A landscape with many valleys, sampled at points; each row gives a point and its height.
A ball rolls from a point to whichever of its 2 nearest points has the largest drop for the distance, and stops where none of them is lower. Distance is the straight distance between rows; heights are no part of it.
Z362 height 419: [-18.1  47.2   0.2 -11.9  10.7   0.1  -1.4   5.7   2.1  -8.9 -12.6 -48.4
   6.5 -13.5 -11.9  12.8  39.0  -0.2  23.1   2.3   7.5  28.2  -5.4   2.2
  10.1   9.0 -13.9  -9.9  14.6   9.9  -5.1 -27.5 -17.1  13.4 -31.3  -4.2
  30.8]
Z591 height 402: [ 35.0 -28.4  -7.1  11.4   2.1  33.2  18.9 -10.9  -0.2  31.7  21.1  28.3
   9.2  20.2  -7.6   0.6  -4.1  17.0 -41.2 -13.6  -9.1 -14.9  52.9  -0.2
   4.6   0.1  -4.3   1.0  18.9  -1.4   8.9  -0.8  28.2 -42.3  26.1   7.6
 -43.6]
Z907 height 359: [ -1.5 -18.6  27.4 -15.1   6.4 -10.2   7.6 -10.1  30.3 -10.1 -25.6  24.0
 -18.9 -27.6 -22.1 -45.6 -24.6  -7.5  14.8  17.6 -19.9 -39.7 -36.8  14.0
   4.1 -16.6  20.3  -1.8  -7.2 -12.2  16.2   2.4 -17.9  15.1  15.0 -14.1
  21.0]
Z687 height 367: [ 10.2  -3.2 -10.2   8.8   4.1  13.8  13.4  -7.1  -5.5  24.1   5.8  -7.2
   3.2  17.3  10.8  -7.0  15.2  42.2 -22.4 -10.1   2.9  11.6  46.6   0.7
  12.7  25.7 -18.5  -8.6   3.8   5.9  12.6  -6.3   5.8  -7.6   6.9   3.5
 -19.3]
Z137 height 34: [  9.0   4.3  -7.9   7.1  17.4  -1.3 -11.0   4.5   4.5   7.3  -9.3 -20.7
  -6.8  15.9 -17.2  -4.6  14.8  23.2   9.0 -17.4  -4.6  20.7  21.8   6.3
   0.0  -4.3  -5.4   4.3  28.0  -5.6  -0.4 -25.4   5.5   3.6 -25.7   3.9
   0.8]
Z811 height 333: [ -8.9   2.6   3.5  -4.8   8.1  20.9   2.5  17.2  26.2 -20.6 -36.5   2.2
  -9.7  -3.2 -22.7 -14.4  -3.9  -6.2  16.5  12.3   8.9  -7.9 -24.9   9.6
  -9.9  -8.6  13.8   0.6  -5.7 -15.4   0.6  -0.9  -8.7   6.7   2.7 -20.2
   7.2]
Z778 height 491: [ 17.1 -15.2 -17.4  18.4   0.0   5.6  -2.0  -6.3 -12.1  -0.4  18.6  27.2
  11.9  14.4   7.7  11.4 -21.1  -6.0  -7.7  -6.1  11.6  -8.2   9.1  -4.6
  -7.1  -0.7   3.9   2.3  -3.8  -9.7 -18.6   1.3  13.7 -11.2  20.9   2.7
 -21.0]
Z118 height 252: [ 26.7 -38.1  24.5 -14.5  -1.3 -30.9  -4.8 -22.1  21.2  14.5  -8.8  28.0
 -16.6  -9.2 -13.2 -39.2 -31.3  -0.2  -5.4  13.2 -20.1 -34.7  -3.5   4.1
   0.8   0.8  14.2   0.5 -16.7  -3.3  30.3   5.9  -9.6   2.4  29.0 -13.4
  11.4]
Z102 height 200: [ 37.5 -32.4   6.0   4.4  -8.1 -22.4  -3.8 -33.3  -0.4  20.6   0.0  27.8
  -3.2  -4.8  -0.8 -23.8 -20.6   9.2 -18.7   6.7  -1.1 -31.2  20.5  -6.5
   5.6  14.3   6.2 -10.2 -24.0   4.1  23.3   9.3  -4.5 -11.2  38.6 -11.6
  -5.5]
Z711 height 568: [-34.6  44.2  12.7 -22.6 -19.4 -10.0  20.7  -0.1 -16.3 -12.1  -0.5 -51.1
   6.8 -42.1   0.6  33.7  51.0 -24.1  21.7   0.6   5.6  26.7 -26.9   4.4
  10.6  -5.1  -4.0 -22.8  -1.8   8.8 -12.5 -22.3 -13.7   7.8 -25.8   0.2
  37.4]
Z443 height 227: [ 36.2 -44.1  19.2 -12.3  -4.0 -33.0  -7.5 -30.3  14.5  21.9  -1.0  30.0
  -7.7  -6.5 -10.7 -36.1 -27.9  -1.8 -21.3  11.3 -13.3 -36.5   7.8  -4.0
  -0.7  11.1   8.0  -0.2 -23.2   3.9  34.3  15.9  -1.3 -12.7  41.6 -12.0
   0.8]
Z526 height 490: [  0.6  16.9  -0.9   9.6  26.5 -22.5  -4.7 -10.3  -3.3  -5.4  -2.6 -16.3
  -7.9 -15.1 -30.1 -10.5  21.2   8.7  34.8 -13.9  -9.4  -2.2  -6.0  -6.9
  12.1 -19.1   3.7 -10.8  28.1  -2.6  -8.6 -37.3  -6.1  26.0 -41.9   4.3
  28.9]
Z121 height 126: [ 28.1 -23.6  25.0  -2.6   9.0 -31.5  -9.0 -27.0  17.4  20.4 -14.5   1.2
 -26.9 -12.9 -26.6 -41.0  -1.5  25.3   4.1   1.2 -23.7 -16.6  23.4   9.0
  13.4  -4.0   5.5  -7.6   9.9   2.3  31.3 -25.5  -9.1   8.9  -1.4  -6.7
  16.8]
Z9 height 319: [  5.5 -18.8  10.9  -8.5   4.1   0.3   2.9   1.1  24.8 -14.4 -20.5  29.7
 -15.8 -11.5 -19.1 -26.6 -25.1 -11.5   9.0  16.1  -4.9 -30.3 -23.6  13.3
  -8.8 -13.4  22.6   2.9 -11.5 -14.3   4.6   2.7 -10.4  10.1  21.7 -19.9
   9.1]
Z18 height 191: [ -7.7  10.4  -7.2   4.1  13.2  34.1  -2.7  35.6  24.8 -11.0 -15.9  -1.9
   0.2  16.1  -1.6  -2.4  -0.9   7.3  -7.0   2.8  11.7  18.0  -0.9   9.8
 -15.7  19.0  -3.2  10.9   2.1  -5.7   4.0   5.6  -1.0  -2.0   1.3 -21.9
  -9.2]
Z677 height 96: [-10.9  18.0  -2.1  -5.5  -1.2  24.5   6.5  25.0  15.4  -9.5 -15.4  -2.2
  -4.1  -2.3  15.0   0.2   4.6   1.2 -11.0  13.0  21.6   4.2  -6.1  10.7
  -7.6  30.7  -2.7   0.2 -33.6   7.5  10.5  18.5 -15.9  -1.7  20.7 -29.6
  -4.7]
Z581 height 204: [ -4.3   9.5   6.3  -6.4  -7.2  13.8   4.4   9.2  10.0   0.3 -13.4   6.9
  -7.8  -7.2  16.5  -5.2  -0.7   0.4 -14.1  14.6  20.0  -7.8   2.9   7.2
  -5.2  38.2  -3.3  -1.2 -46.8  12.2  14.8  23.7 -17.6  -3.2  28.3 -30.6
  -4.9]
Z318 height 493: [-55.7  42.4  -3.1 -18.4 -14.7  13.2  -4.3  45.2 -14.1 -12.6  25.4 -36.8
  21.8  -5.0  47.3  34.2   4.8 -13.6 -13.4  16.8  12.9  38.1 -25.3 -10.4
   7.4   3.3 -22.8  12.1   4.1  15.2  -4.5  42.9   9.4  -8.6 -30.0  22.8
  -8.4]
Z162 height 454: [-11.5  47.4   8.0 -13.8   0.0  -6.8   6.9 -10.0   1.1 -11.4  -8.0 -44.1
  -0.1 -29.4 -19.8   9.1  42.5  -4.0  29.5   4.4   5.9  20.3  -2.7   5.4
  12.1  13.3 -13.9 -22.2   9.6  13.5   0.5 -38.2 -23.4  18.8 -22.9  -6.6
  41.0]
Z481 height 539: [-37.3  11.4  -9.4  -7.7 -35.1   0.3  -3.0  20.3 -32.4 -15.5  18.6 -14.7
  16.8  -3.6  35.0  45.8   9.0 -31.7   5.5   6.8  10.2  18.8 -33.9  -8.9
   9.5 -16.3  -7.4   9.5 -21.5   5.5 -28.4  27.7  15.8 -16.5 -23.0  10.4
  -2.7]
Z835 height 391: [ -2.1  -4.8   5.5  -5.0  13.5  23.7  -1.3  24.6  33.5 -21.8 -31.4  15.0
  -8.1   8.6 -29.4 -12.9 -17.3 -11.3   8.8   5.2   2.1  -8.5 -17.0  15.5
 -18.7 -17.9  15.7  11.2  11.0 -16.6  -2.3  -5.6  -2.0   7.7   5.5 -15.8
   0.8]
Z80 height 386: [-15.7  14.0 -16.5   8.9 -13.6   7.9  -3.5  12.9 -34.3  -2.8  34.3  -3.2
  18.3  10.0  39.5  32.1  -2.3  -8.8 -13.8  -1.4  18.6  10.7  -3.1  -5.6
   7.0   7.5 -21.2  -0.2 -25.9   9.1 -20.0  24.7  15.2 -16.1  -2.5   9.8
 -17.5]
Z710 height 418: [  5.9  -9.9  34.7 -15.2  -0.5 -23.6  -7.2 -17.3  22.1   5.7 -31.6  -0.3
 -21.6 -11.7 -19.7 -41.5  -2.3   5.6   8.6  15.3 -17.0 -13.2  -2.7   6.5
   6.8  19.4   4.8  -5.1 -23.6   7.3  27.3  -4.1 -19.6  15.5  15.7 -19.9
  27.0]
Z72 height 263: [ -5.0  -8.0 -14.5  11.6 -24.7 -30.3   8.6 -14.1 -39.4  -9.5  19.3   2.9
  -5.3 -21.3  26.4  25.3  12.2 -20.4  22.9  -0.6  11.1  -4.2 -25.7  -2.8
  10.7 -15.5   9.5 -17.3 -30.9   1.0 -19.9   0.3   0.8   0.6  -0.1   1.6
  13.5]
Z625 height 380: [ 19.1 -15.4 -18.2  13.0   0.9  12.1   8.3 -16.7 -18.8  26.1  20.5   3.7
  11.6  25.5   4.4   4.7  -2.5  27.2 -14.0 -19.3  -6.5   3.9  38.4 -14.8
   6.0  -2.1  -9.3  -4.4  19.0  -7.6 -10.1  -6.9  23.7 -19.8   2.4  21.3
 -32.0]
Z176 height 358: [-12.2  -9.0 -12.4   9.6 -22.4 -23.7   8.8  -6.9 -41.0 -13.6  21.0   1.7
   3.6 -12.2  23.5  28.7   9.6 -28.2  30.1  -5.7   2.5  -7.8 -35.5  -9.4
   5.7 -30.1  14.6  -8.5 -16.0  -5.4 -28.7   3.0   8.7   6.0 -17.8   9.3
  13.1]
Z111 height 373: [ 17.5 -10.3 -18.2   9.1  -0.7   2.9  10.7 -23.3 -19.5  27.3  14.6  -4.7
   4.0  14.5   8.2   0.5   7.0  36.4 -11.9 -15.5  -2.3   8.9  44.7 -11.6
  13.9   6.5 -14.7 -12.7   8.6  -2.7  -2.5 -14.7  13.1 -11.3   3.7  14.5
 -19.0]
Z103 height 400: [ 13.1 -15.2  33.9 -26.5   1.9 -19.2  -9.4 -11.8  27.2  16.0 -29.4  -3.3
 -21.0   0.2 -21.2 -40.9   0.1  11.3  -5.7  12.5 -21.8  -7.6  14.8   7.5
   2.9  35.8  -0.2   5.9 -22.3  10.7  38.7   4.4 -12.5   5.4  18.7 -18.8
  17.3]
Z997 height 82: [  0.0  15.3  -7.0   5.1  22.3  15.5 -11.2  23.0  16.3   0.3 -17.2 -24.0
  -6.4  18.4 -15.3  -8.1  19.4  22.9   0.2  -7.1  -1.4  29.9  19.5  13.3
   1.4  12.5 -13.8   8.6  23.9   0.5   8.8 -17.9  -0.8   1.5 -21.5 -10.4
   1.0]
Z283 height 393: [ 16.8 -19.1 -17.3  12.1   0.4  10.8  -2.2 -14.7 -19.4  15.4  28.6  18.1
  17.2  31.8   5.0  15.6 -19.9  -0.7 -12.5 -19.6  -5.3   4.4  24.9 -19.7
  -7.9 -13.1  -6.5   6.4  27.1 -11.2 -20.8   0.4  26.6 -16.0  -3.6  31.0
 -35.5]
Z833 height 241: [-11.9  13.3  -1.0  -4.2   3.5  28.7   2.2  25.1  21.9 -18.2 -30.1  -2.1
  -4.9  -0.9  -6.6  -4.1   2.5  -0.9   0.3  16.2  16.8   2.1 -16.8   9.5
 -10.7  12.2   6.4   2.2 -14.3  -7.2   3.6   8.3  -8.7   1.5  11.6 -28.9
  -0.2]
Z749 height 469: [-24.2  12.2 -14.1   1.9 -24.4  -2.6  -3.4  17.3 -34.6  -9.4  29.4  -6.7
  13.6  -1.7  40.8  44.1   5.0 -20.8  -0.3   2.5  14.2  13.3 -18.4  -4.3
   8.4  -7.4 -12.6   2.7 -29.9   6.8 -25.3  24.8  15.3 -18.2  -7.6   7.2
 -10.1]
Z340 height 532: [ 19.7 -30.5  -6.2  13.2   5.1  -6.9   3.2 -13.9   3.6 -13.3  10.2  49.5
   1.5  -6.8  -0.8   1.7 -41.7 -30.3   2.9   3.6   5.0 -35.6  -9.1   5.8
 -10.6 -23.5  25.0  -2.0   3.1 -13.7 -10.0  -2.0  -1.1  -3.3  35.3  -2.5
 -12.2]
Z387 height 703: [-50.7  38.4  -1.2 -21.7 -20.5  13.8   6.5  33.0 -12.6 -16.4  -1.3 -46.9
  21.1 -18.5  20.3  35.8  26.8 -23.9   4.2  13.9   6.7  38.4 -42.1  -7.5
   3.8 -10.3  -9.0   6.2   4.2   6.4 -15.1  21.0   3.1  -8.5 -36.4  10.7
  10.0]
Z266 height 516: [ -1.2   1.1  -7.5  10.7  10.4  -0.5  -2.0   1.2   0.1 -15.2 -10.1   4.9
  -4.2  -2.5 -15.8  -1.2  -4.1  -5.8  24.1 -12.6  -1.3  -6.7 -24.3   1.4
 -12.0 -23.4  18.5  -3.1  11.8 -14.6 -16.4 -11.6  -1.1  17.2 -12.8  -0.1
   8.4]
Z157 height 365: [-25.0  48.7  -4.6 -18.3  13.0  11.0  -4.4  20.1   0.8  -9.4  -1.1 -58.8
  15.0  -7.9   1.5  18.1  34.9   3.1  16.4   3.0   6.7  44.1  -3.8  -2.9
  11.2  13.3 -22.9  -3.1  21.4  13.0  -2.9 -15.4 -10.0  10.6 -36.5   6.2
  21.8]
Z583 height 274: [  8.7  -6.2   9.7  -8.2  -7.0   1.8  -0.6  -0.7   8.8   3.0 -13.0  21.0
  -4.7  -4.1   8.8 -14.4 -11.7  -2.5 -18.7  17.0  11.3 -19.7   4.5   2.0
  -2.2  38.6  -1.9   6.3 -50.3  13.5  20.6  29.8 -14.3  -7.1  40.1 -32.4
  -5.1]
Z16 height 266: [-24.6  18.7 -21.5   5.5  -0.8  21.5 -13.0  25.1  -9.4  -6.6  19.9  -7.7
  20.7  26.3  26.7  20.8  -6.7   2.0 -12.6  -2.7  13.9  25.2  -1.9 -10.5
  -9.2   8.4 -19.9  15.7   9.3   1.5 -13.9  21.5  15.3  -3.6 -13.6  19.8
 -15.4]
Z527 height 446: [-28.9   1.2 -10.2  -5.2 -31.8 -16.3   0.7   5.0 -41.8 -13.6  21.7  -6.2
  13.4  -4.2  27.2  38.6   8.6 -34.3  19.4   0.6   3.0   3.4 -35.1 -13.4
   7.1 -31.9   8.3   3.1 -14.2   0.2 -32.8  14.8  16.2  -2.7 -28.1  13.8
   5.3]
Z818 height 472: [ 13.0  -6.1 -19.6  17.0   1.8  15.1   2.6  -0.8 -12.1   7.1  23.8  21.1
  13.1  18.4  13.9   9.4 -12.6   8.3 -22.4  -8.1  15.6  -0.6  23.3  -5.4
  -2.7  16.3 -12.2   3.0 -10.2   0.9  -8.9   9.9  13.7 -17.5  19.6   2.6
 -28.2]
Z375 height 219: [-23.5  23.3 -15.6  -2.7   9.0   8.1 -19.6  19.0  -4.1  -8.9   1.2 -23.5
  18.9  27.2   2.9  13.0   7.2   2.7   8.8  -4.4  -0.8  32.7 -13.4 -13.7
  -5.5  -3.2 -11.8  15.4  30.0  -1.5 -16.2   7.6  11.0   8.3 -37.4  19.1
   1.3]
Z736 height 74: [ 23.6 -13.4  -2.1   7.1  14.2  -7.6  -3.3 -10.4   4.4  18.7  -7.4 -11.4
 -19.8   9.9 -25.0 -16.7   7.5  26.8   2.6 -19.5 -12.8   4.1  33.8   7.8
   5.4 -15.9  -0.4   0.2  28.5 -10.7   5.9 -32.2   6.1   0.7 -15.6   1.6
  -4.1]
Z988 height 504: [-28.1  51.8  12.1 -16.9  -7.5 -13.2  14.7 -10.1 -10.0 -18.0  -5.8 -46.6
   7.8 -43.2 -19.9  19.1  52.7 -18.4  30.7  -1.0   5.8  13.6 -23.1   2.0
  13.0  -1.2  -6.2 -21.6  12.7  13.7  -9.7 -37.4 -17.2  15.1 -30.9  -3.1
  46.4]
Z550 height 288: [-21.5  32.8 -11.1  -4.8  12.3   9.8 -12.6  18.5  -0.8  -6.2  -3.5 -40.1
  15.7  13.5   0.5  11.8  22.2   8.9  12.3  -2.8   2.3  37.1  -6.0  -6.6
   0.7   5.7 -13.4   6.2  24.5   3.0 -11.5  -5.4   2.5   7.8 -38.2  11.5
  12.1]
Z916 height 411: [ 21.2 -25.0 -10.6  14.9   6.8   9.5  -5.9  -9.6   2.2   9.0  18.8  28.3
   9.6  28.3  -8.2  19.4 -26.8 -15.4  -9.8 -20.8  -6.5  -5.2  20.3  -6.6
 -22.7 -22.9  10.1  13.0  40.0 -11.6 -18.1  -9.3  21.0  -7.7   0.9  29.2
 -31.7]
Z262 height 142: [ 32.5 -34.6  30.6 -12.9   1.8 -39.1  -6.2 -36.1  17.7  27.6 -14.1   8.3
 -22.4 -10.8 -18.4 -47.7  -8.1  23.6  -8.5   6.2 -26.6 -18.9  26.7   1.8
  10.2   4.0   7.7  -8.1  -0.8   7.6  39.7 -13.6  -7.5   3.0  15.2  -3.0
  16.1]
Z935 height 156: [ 29.1 -30.1  28.5 -11.9  -9.9 -31.0  -2.0 -35.1   9.0  29.4 -15.4   5.1
 -11.7  -3.2  -8.9 -37.1  -1.0  26.3 -15.3   5.7 -18.1 -15.8  35.2  -7.1
   9.7  28.1  -1.9  -5.3 -17.1  11.9  37.1  -0.4  -7.7  -1.6  27.6  -4.3
   5.7]
Z972 height 462: [ -7.2  33.9  -2.9  -1.3  18.6 -13.8  -4.8  -2.6  -4.0  -8.1  -6.7 -36.0
   4.5  -8.7 -25.4   3.8  31.0   4.0  33.3  -5.9  -2.1  14.7  -5.0  -4.2
  12.5  -6.2  -7.7  -6.9  24.8   3.5 -10.9 -34.1  -5.4  20.4 -43.3   6.4
  30.2]
Z352 height 366: [-41.6  31.0 -12.0  -3.5  -6.4  14.5  -9.8  33.8 -17.6  -6.3  27.6 -24.7
  21.6  14.9  39.7  27.8   1.0  -0.8 -14.2   7.2  12.3  31.9 -12.3 -13.5
  -0.2   6.1 -23.6  11.2   5.6  11.0 -11.4  29.7  13.4  -3.5 -24.7  22.5
  -9.7]
Z734 height 41: [-16.3   2.9 -12.1   2.7  -4.5   5.2 -14.7   7.4 -14.4  -8.1  11.9   5.7
  18.0  28.1   6.1  24.6 -10.3 -18.4  12.3  -8.7  -1.6  13.9 -19.4 -17.6
 -15.2 -19.3   1.3  20.7  26.5 -13.2 -31.7  14.6  14.5   8.5 -28.1  27.1
  -2.6]
Z85 height 616: [-57.0  45.6   4.9 -22.8 -16.3  11.4  11.5  42.6 -13.2 -11.5  16.6 -51.4
  15.9 -29.0  40.8  44.5  21.3 -19.6  -8.7  15.6  11.0  47.3 -30.0   1.5
  13.6   3.2 -14.1  -2.5   1.2  15.3  -5.0  29.3   4.4 -15.4 -30.0  13.7
   1.5]
Z92 height 198: [-18.3  10.3 -17.0   5.7   2.6  27.3 -14.4  23.0  -7.3  -0.8  23.9  10.6
  23.1  45.2  20.4  18.8 -15.3   0.3 -22.5  -8.0   5.2  24.7   5.7 -18.5
 -13.0  10.6 -25.0  24.6  28.7   0.5 -12.7  28.2  19.8  -5.3 -12.0  32.0
 -27.0]
Z135 height 384: [ 28.3 -26.2  10.1  -1.7   1.8  10.1   9.1 -12.1   8.9  31.2  -4.3   5.8
 -10.8  13.5  -9.1 -24.2   6.7  35.0 -36.5  -3.3  -8.1 -11.8  50.7   4.9
   8.0  25.9  -8.0   1.7  -6.9   5.6  31.7   2.8   5.9 -21.6  24.5 -12.3
 -20.8]
Z287 height 443: [ -0.4  11.8 -22.4  15.9  -2.5  12.7   2.0   7.4 -26.6   3.5  30.3   6.3
  15.2  10.6  34.1  20.0  -2.5   4.2 -20.9  -4.0  24.4   6.1  12.5  -2.0
   6.6  19.9 -22.8  -3.5 -27.9   8.3 -10.5  16.1   8.8 -15.4  12.6   4.8
 -21.5]
Z480 height 178: [ 28.3 -21.0   8.2   2.9 -12.7 -28.0  -3.5 -31.4  -1.8  20.5  -7.2  10.7
  -8.4  -6.9   2.7 -22.2  -6.4  17.8 -10.9   9.1  -0.3 -15.9  21.6  -5.4
   8.4  21.9   2.7 -11.8 -30.0   9.6  22.3   4.8 -13.3  -2.2  31.2 -10.4
   2.6]
Z794 height 392: [ 31.8 -28.3   0.3   6.8  -3.1  18.8  19.7 -18.7  -0.2  38.3   6.9  14.2
  -3.7  13.4  -8.4 -16.4   6.5  35.3 -38.0 -11.3 -13.7 -13.8  56.8   1.0
  10.2   9.2  -3.2  -3.2  10.1   0.2  22.5  -1.9  13.8 -36.8  24.9  -1.2
 -33.3]
Z191 height 754: [-43.2  28.5  -9.4 -13.0 -15.6  12.4  -7.2  24.3 -13.5 -19.2   0.9 -31.0
  21.4   5.1  14.6  30.5  12.8 -16.7   9.7   9.9   4.6  28.4 -36.8 -17.7
  -5.7 -13.1  -6.2  17.3  11.5   0.2 -19.2  20.4   7.1   1.2 -36.8  16.4
   6.1]
Z123 height 130: [ -5.6  17.8  -7.1   4.2  17.4  24.2  -7.3  25.5  18.9  -4.6 -12.4 -17.5
  -0.2  16.5  -5.9  -5.2  10.4  18.3  -4.7   1.1   7.9  25.5   7.7   9.3
  -3.6  18.3  -6.2   6.4   9.5  -1.7  10.3  -1.6  -3.8   2.1 -10.5 -15.8
  -0.4]
Z66 height 547: [ 19.2 -34.1  -4.3  16.3   4.2 -19.0   3.1 -13.8   3.9 -12.4  14.8  46.9
  -4.4 -24.0   2.9  -7.8 -37.5 -20.2  12.1  -2.6  -6.0 -40.3 -19.9   6.4
  -7.3 -35.6  29.2  -5.8   5.7 -17.8  -6.1  -3.1  -9.1   8.3  27.5  -4.4
  -2.9]
Z441 height 131: [-10.3   1.1 -14.3   3.7  -4.0  11.4 -17.8   4.7 -11.8  -4.0  20.8  13.6
  22.5  39.6  11.6  24.0 -20.7 -13.0  -6.1 -11.5   0.0  13.8  -0.1 -18.9
 -15.0 -12.5 -10.7  27.1  28.5  -7.9 -26.5  17.3  19.7  -0.3 -17.0  32.9
 -18.1]
Z182 height 433: [ 25.1 -26.1   2.3  15.3  15.7   2.5  -3.0  -6.0  15.2   2.0  17.8  32.8
  -2.4  17.8 -15.2  15.2 -35.3 -27.2  -4.6 -22.3 -16.3 -14.2  12.1   1.9
 -33.1 -39.2  24.5  14.5  48.1 -10.2 -13.6 -21.5  11.9   2.8   0.6  31.8
 -27.0]
Z377 height 141: [-21.6  13.1 -12.2  -2.4   1.6   8.8 -18.5   9.5  -5.0 -14.4   1.5 -10.0
  18.4  26.7  -4.8  16.3  -0.1  -8.3  16.4  -9.7  -2.8  23.9 -23.4 -18.6
 -11.2 -17.6  -2.5  22.0  34.6  -8.1 -24.1  10.5  11.8  10.5 -39.9  24.6
   4.1]
Z533 height 258: [  1.5   7.8  -8.8  11.6 -23.5 -14.6   6.0  -8.2 -27.8   5.4  15.5  -4.5
  -5.1 -14.8  32.6  21.5  11.4  -2.8  -2.6   2.7  19.1   4.2   1.0   3.1
   8.7  16.2  -8.2 -16.8 -45.4  13.7  -5.3   8.2 -10.7  -6.3  21.4  -8.9
   1.4]
Z59 height 281: [ 22.7 -30.4  11.0  -7.4   5.9 -12.4   1.8  -9.9  23.4   0.4  -9.1  32.9
 -15.4  -4.1 -16.5 -28.4 -31.3  -7.1  -3.7  10.9 -10.2 -33.6  -7.8  10.2
  -6.9 -10.2  22.5   0.7 -12.9 -12.4  15.0   1.8  -8.4   2.4  28.1 -17.7
   6.0]
Z900 height 355: [  6.3   5.1  -9.0  10.7  -0.1  13.1  15.6  -6.9  -9.6  23.7  15.7  -1.6
   4.9   9.1  22.6  -3.6  12.5  33.2 -31.4  -4.0  12.9   2.9  44.1  -1.5
  15.3  37.8 -24.2 -11.8 -19.8  19.1  13.2   8.7   0.7  -8.4  17.8  -0.4
 -22.0]
Z682 height 102: [ 25.4  -8.1   8.5  -1.7  10.4 -15.1  -4.6 -13.4  12.3  14.6 -17.4  -8.6
 -19.9  -0.2 -25.4 -25.3   7.4  28.5   2.4  -4.8 -12.8   1.0  27.0   9.4
   8.1   2.1   1.5  -3.6  10.2  -3.9  20.0 -24.9  -7.6   8.1  -5.1 -10.4
   9.8]
Z530 height 422: [ -5.0   4.1  33.9 -16.7   3.7 -14.4   1.9 -12.4  25.1  -8.9 -39.1  -1.2
 -19.3 -27.6 -26.7 -45.3   0.8  -3.8  20.5  18.0 -17.9 -22.7 -21.7  10.6
  11.2   6.1   9.2 -11.2 -18.5   3.0  24.5  -6.8 -26.5  23.9   5.8 -19.4
  37.7]
Z62 height 389: [-13.7  -4.9  28.4 -10.8   3.7  -5.8  11.0 -11.4  23.7 -19.4 -37.2  13.0
 -16.9 -34.8 -25.6 -45.7  -4.3  -8.0  18.4  19.6 -16.7 -33.7 -41.0  13.0
  10.2 -12.9  16.6 -12.0 -13.3  -8.0  13.3  -1.2 -20.9  21.1   9.3 -17.6
  28.7]
Z688 height 453: [ 18.5 -26.2   4.3  14.5  21.2  -0.6  -2.9  -1.2  18.9  -5.4  12.1  32.1
 -11.0   3.5 -18.6   6.7 -35.2 -22.8   5.2 -20.7 -18.4 -25.0  -5.3   7.0
 -33.1 -47.7  30.4  11.8  50.5 -12.1 -11.3 -22.6   2.9  16.1  -2.7  24.7
 -16.1]
Z173 height 492: [  2.0 -10.0  -1.4  15.4  20.4  -1.4  -2.1   4.1  11.1 -16.9  -3.3  19.9
  -8.5 -10.8 -23.4  -7.0 -14.3  -9.9  27.6 -14.2 -14.1 -20.8 -24.6   2.5
 -15.3 -37.4  24.3   0.0  29.2 -17.1 -12.6 -17.6  -2.3  18.9 -11.7   6.4
   2.2]
Z954 height 471: [ 13.9 -19.3   5.8  16.9  25.7  -9.9  -5.3  -0.3  14.1  -9.2   9.5  27.5
 -14.6 -11.0 -20.4  -5.4 -26.3 -11.6  20.4 -17.8 -23.2 -28.1 -14.1   5.4
 -22.8 -48.0  27.2   5.9  45.9 -15.7 -11.5 -21.6   0.4  22.2 -10.3  16.1
  -9.3]
Z447 height 511: [ 18.2 -17.8  -7.9  12.6   3.3   5.5   0.3  -4.3  -0.3 -10.3   8.5  39.2
   5.6   8.6   0.8   8.9 -31.3 -21.4  -6.4  -1.0  10.6 -19.8   2.8   2.0
 -12.9 -10.6  14.7   5.8  -4.7 -11.9 -13.6   0.0   4.7  -9.3  28.9  -3.7
 -16.5]
Z856 height 546: [-12.4   4.0  -4.5  10.1   1.9  -2.6  11.6  -0.4  -4.9 -21.3 -16.5   0.5
  -3.9 -21.8  -9.5  -5.3   8.6 -10.8  30.2   1.2   2.7 -12.5 -35.7   0.9
  -5.6 -21.2  21.2  -9.8  -0.5 -11.2 -15.7  -8.5  -3.9  17.2  -6.4  -2.0
  20.1]
Z701 height 341: [ 20.4  -4.7  -8.3  12.9  -4.1   3.5   7.0 -16.7 -15.9  19.6  14.6   8.4
   6.9   2.4  21.1  -1.6   2.9  22.5 -26.0  -1.0  14.8  -7.4  34.8  -4.7
  12.7  31.7 -19.0 -10.9 -34.2  15.4   9.2  10.3  -0.6 -15.1  28.7  -6.6
 -18.8]
Z166 height 439: [  4.7 -12.9   5.7   1.3  16.8  22.3  -6.0  25.5  38.9 -15.7 -18.4  25.8
  -8.1  14.6 -33.1   0.1 -27.3 -17.9  -0.4  -6.3  -3.3  -9.4  -8.6  15.2
 -28.2 -29.6  25.5  20.8  30.7 -14.7  -4.5 -13.0   4.5   2.9   3.9  -1.8
  -5.2]
Z637 height 586: [-20.0  12.6   3.5   2.2 -12.3  -7.8  19.3 -10.1  -2.8 -21.9 -26.0  -9.9
  -8.9 -39.1  -6.5  -7.0  25.8 -15.3  28.2   8.6   3.9 -14.6 -43.0   6.8
   4.5 -14.1  18.2 -23.6 -15.8  -3.6  -8.6  -9.8 -17.5  16.6  -3.9  -8.9
  28.7]
Z727 height 378: [ 21.3 -14.5  13.0  -7.1   3.3   4.8   4.0  -3.6  15.1  23.7 -12.4  -1.7
 -13.3  11.0  -7.5 -22.7  12.1  34.1 -30.1  -0.1  -7.2   0.5  46.4  13.5
   7.0  37.5 -10.8   5.9  -9.8   7.9  33.7   0.9  -1.9  -8.5  17.3 -17.0
  -8.9]
Z515 height 120: [ -6.0  -0.9 -11.2   6.7 -27.6 -17.2   9.4  -6.4 -34.1  -4.3  12.3   0.3
  -5.2 -19.5  31.4  27.3  12.5 -21.0  11.9   5.2  14.1   2.1 -20.7   4.2
  10.9  -4.2   1.0 -16.9 -44.6  10.0 -14.3   7.7  -3.9 -10.2  15.1  -6.9
   4.8]
Z504 height 314: [ 15.4   1.6  -5.8  14.0 -15.9 -10.6   3.5 -18.2 -22.5  11.4  14.4   2.6
  -2.8  -9.8  25.8   8.4   5.7  10.4 -14.3   2.7  18.2  -1.1  17.9  -4.0
  10.2  26.6 -12.8 -15.3 -43.2  16.8   3.2  12.6  -9.7  -8.4  26.8  -4.9
  -6.0]
Z389 height 388: [ 15.2 -10.4  26.8 -20.1   6.6  -4.9  -3.4   0.2  26.0  16.4 -22.6  -6.7
 -20.6   8.1 -15.1 -30.8   9.7  21.6 -19.2   6.1 -14.8  -1.6  31.3  11.8
   1.9  38.9  -6.5   5.8 -16.7   6.2  39.5  -1.1 -11.0  -0.3  13.6 -23.9
   7.3]

Where does a ball stop that starts at each point below?
Z988 | Z734
Z856 | Z515
Z443 | Z137
Z711 | Z734
Z625 | Z515
Z481 | Z515

For each start below, name every point that the ball comes to, in order.
Z118 | Z443 > Z102 > Z480 > Z935 > Z262 > Z121 > Z682 > Z736 > Z137
Z916 | Z283 > Z625 > Z111 > Z687 > Z900 > Z701 > Z504 > Z533 > Z515
Z591 | Z625 > Z111 > Z687 > Z900 > Z701 > Z504 > Z533 > Z515
